Each row is a point on a landscape with many valleys, with its height.
A ball rolls from a point to whichever of its 4 nearest points has the largest drop for the distance, and stops where none of them is lower. Distance is the straight distance between rows; heights are no part of it.
(154) height 243: [ 19  -8  -4   3  -5  15  13  14  -8 -24  -9  -1  -4  10  12]
(482) height 316: [ 19  -6  -6   2  -5  16  18  20 -13 -32  -7   0   0  11  16]
(96) height 206: [ 18  -5  -7  -2  -6  13  13  18 -14 -34 -10   2  -2  16  17]
(254) height 332: [ -8   1   5   1  -2   4  -5   2  10   2   9   2   4 -10  -9]
(174) height 229: [-7  1  1  0 -4 -4 -5 -6  9  6  2 -5 -4  3 -3]
(93) height 409: [-21  16  -5  -9   9 -25 -11 -21   0  27   1   3   2   3  -7]
(525) height 330: [-11   0   1  -2  19 -14 -14   0   3  37  15  26  13 -17 -11]
(562) height 159: [  7   3  -7  -3  -1 -14   1 -11  -4   1 -14  -9 -15  27  10]
(549) height 545: [-19   8  -3  -6  13 -19 -12 -11   0  35   8  15   9  -5 -13]
(620) height 125: [-14   5  -1  -4   2  -5 -11  -4   7  13   6   4   1  -4  -8]
(303) height 331: [-17   9  -1  -5   2 -14 -11 -11   5  15   4   1   1   1  -7]
(365) height 81: [ 11  -9   4   7  -6  12   4   6   3 -13  -3  -2  -2  -3   3]
(392) height 191: [-14  11  -2  -7   2 -17  -8 -17   3  16  -3  -6  -7   9  -4]
(597) height 639: [-20   9  -4  -8  12 -20 -12 -13   1  27   5  10   3  -2  -9]
(296) height 60: [ 25 -12   4   4  -6  22  17  22 -14 -30  -4  -1   2  -9  10]
(223) height 383: [-15   3  -1  -5  17 -18 -11  -7   2  38  12  20  10 -10 -12]
(297) height 91: [ 15 -11   0   6  -5  15   9  10   0 -16  -6  -3  -2  -1   7]
(319) height 424: [ 20  -9   2   5  -6  19  14  16  -8 -24  -6  -1  -1  -2  12]
(260) height 275: [  6  -7  10   5  -6  16   4   8   5  -7   6  -2   8 -22  -5]
(451) height 420: [-17   6   0  -4   9 -12 -11  -7   6  22   8   9   6  -3 -11]
(85) height 329: [-17   3   1  -3   8  -9 -12  -1   6  21  10  10   8 -12 -11]
(188) height 162: [-11  17  -4  -8   3 -26  -2 -32  -1  16 -12 -12  -8  19   1]
(304) height 157: [ -3   8  -3  -1  -3 -14  -3 -17   3   6 -10 -12 -15  18   1]
(387) height 285: [ -3  -2   8   6  -2  11  -2   5   7  -3  11   0   8 -20  -7]
(187) height 271: [ 16 -13   7   7  -7  23  11  15  -4 -17   2  -6   4 -18   3]
(348) height 246: [ 19 -11  13   7  -8  24  13  15  -8 -17   3  -7   8 -32  -2]
(471) height 308: [-10  -1   4   2   7   4  -7   7   7  10  17  12  14 -23  -9]
(151) height 287: [-18  12  -2  -6   4 -20 -10 -18   3  21   2   0   0   4  -7]
(324) height 122: [  9  -3  -8  -1  -3  -6   4  -2  -2  -6 -11  -6 -14  24  10]
(2) height 170: [-17  19  -4 -10   5 -25  -7 -30   2  21  -6  -5  -3  11  -3]
(185) height 238: [ 29 -15  12   7  -7  27  20  25 -19 -26  -2  -6   7 -25   5]
(206) height 315: [-11   3   3  -1   5  -1 -10   3   9  10  14   9  10 -15 -11]
(132) height 185: [ 4 -4  1  4 -4  5 -1  0  5 -4 -1 -5 -5 -1 -1]
(446) height 317: [ -9  -1   1   0  11  -2 -11   6   5  23  20  20  16 -22 -13]
(241) height 146: [  2  -1  -5   0  -4  -8  -1  -9   2   0 -10  -9 -12  18   4]
(477) height 134: [ 7 -5  0  5 -7  6  1  3  4 -6 -3 -7 -7  6  4]
(606) height 319: [-14   2   2  -2  10  -4 -11   2   8  17  15  15  13 -15 -11]
(530) height 270: [ -1  -7   4   5  -4  10   0   2   8  -3   4  -2   2 -12  -3]
(510) height 276: [-5 -2  2  0 -2  4 -4 -2  8  1  2 -3 -2 -4 -2]
(394) height 161: [  9   0 -10  -3  -2   1  10   9 -13 -26 -12   1  -9  36  17]
(153) height 160: [ -5   9  -6  -3   0 -19  -2 -23  -1  11 -12 -13 -13  21   3]
(491) height 154: [ 3 -5  0  2 -4  4  2  1  4 -4 -4 -5 -8  6  2]
(634) height 242: [ 23 -14   7   6  -6  23  15  17 -10 -20  -2  -5   4 -19   4]
(68) height 114: [ 16  -6  -7   2  -5   6   7  13  -7 -24 -10   0  -7  21  15]
(82) height 156: [ -4   3  -1   0  -3 -11  -3 -13   3   7  -7  -8 -12  16   1]
(142) height 266: [  6  -7   7   8  -6  15   2   5   5  -8   4  -4   4 -17  -3]
(360) height 165: [ 11  -2  -7  -1  -3  -6   6  -1  -9 -11 -13  -3 -15  30  14]
(54) height 304: [-10   3   0   0  -1  -4  -7  -5   6   6   4   1   2  -4  -7]
(393) height 180: [-19  25  -6 -10   7 -32  -5 -38  -1  25  -8  -4   1  15  -1]
(233) height 260: [  6  -7  13   7  -4  23   5  11   3 -11   9  -2  11 -31  -6]
(39) height 169: [ -7   3  -2  -2  -3  -9  -4 -12   6   7  -4  -8  -9   8  -2]
(126) height 197: [ 12   1  -8  -1  -5  13  13  21 -17 -41 -10   0  -1  24  20]
(178) height 92: [ 13  -6  -4   3  -3   6   8   4  -2 -12 -10  -5  -9  17  10]
(116) height 274: [ -3  -2   9   5   0  13  -2  12   4  -1  13   4  13 -28 -10]
(14) height 301: [ -9  -2   6   3   3   5  -7   5  10   7  13   4  11 -19 -10]
(588) height 138: [ 13  -1 -10  -2  -3   3  10  13 -14 -29 -13   1  -8  29  18]

Call two points neighbours if one is among the 4 nearest of the other. Go from one point of each pair to the other, from neighbour to neighbour, staying as low as possible. Name the highest point that can't be avoided.
(178) and (296) | (142)
(620) and (365) | (174)
(178) and (365) | (477)

For each start below, name the point where the ball stops.
(348) | (296)
(597) | (178)
(549) | (365)
(39) | (178)
(393) | (178)
(93) | (178)
(132) | (365)
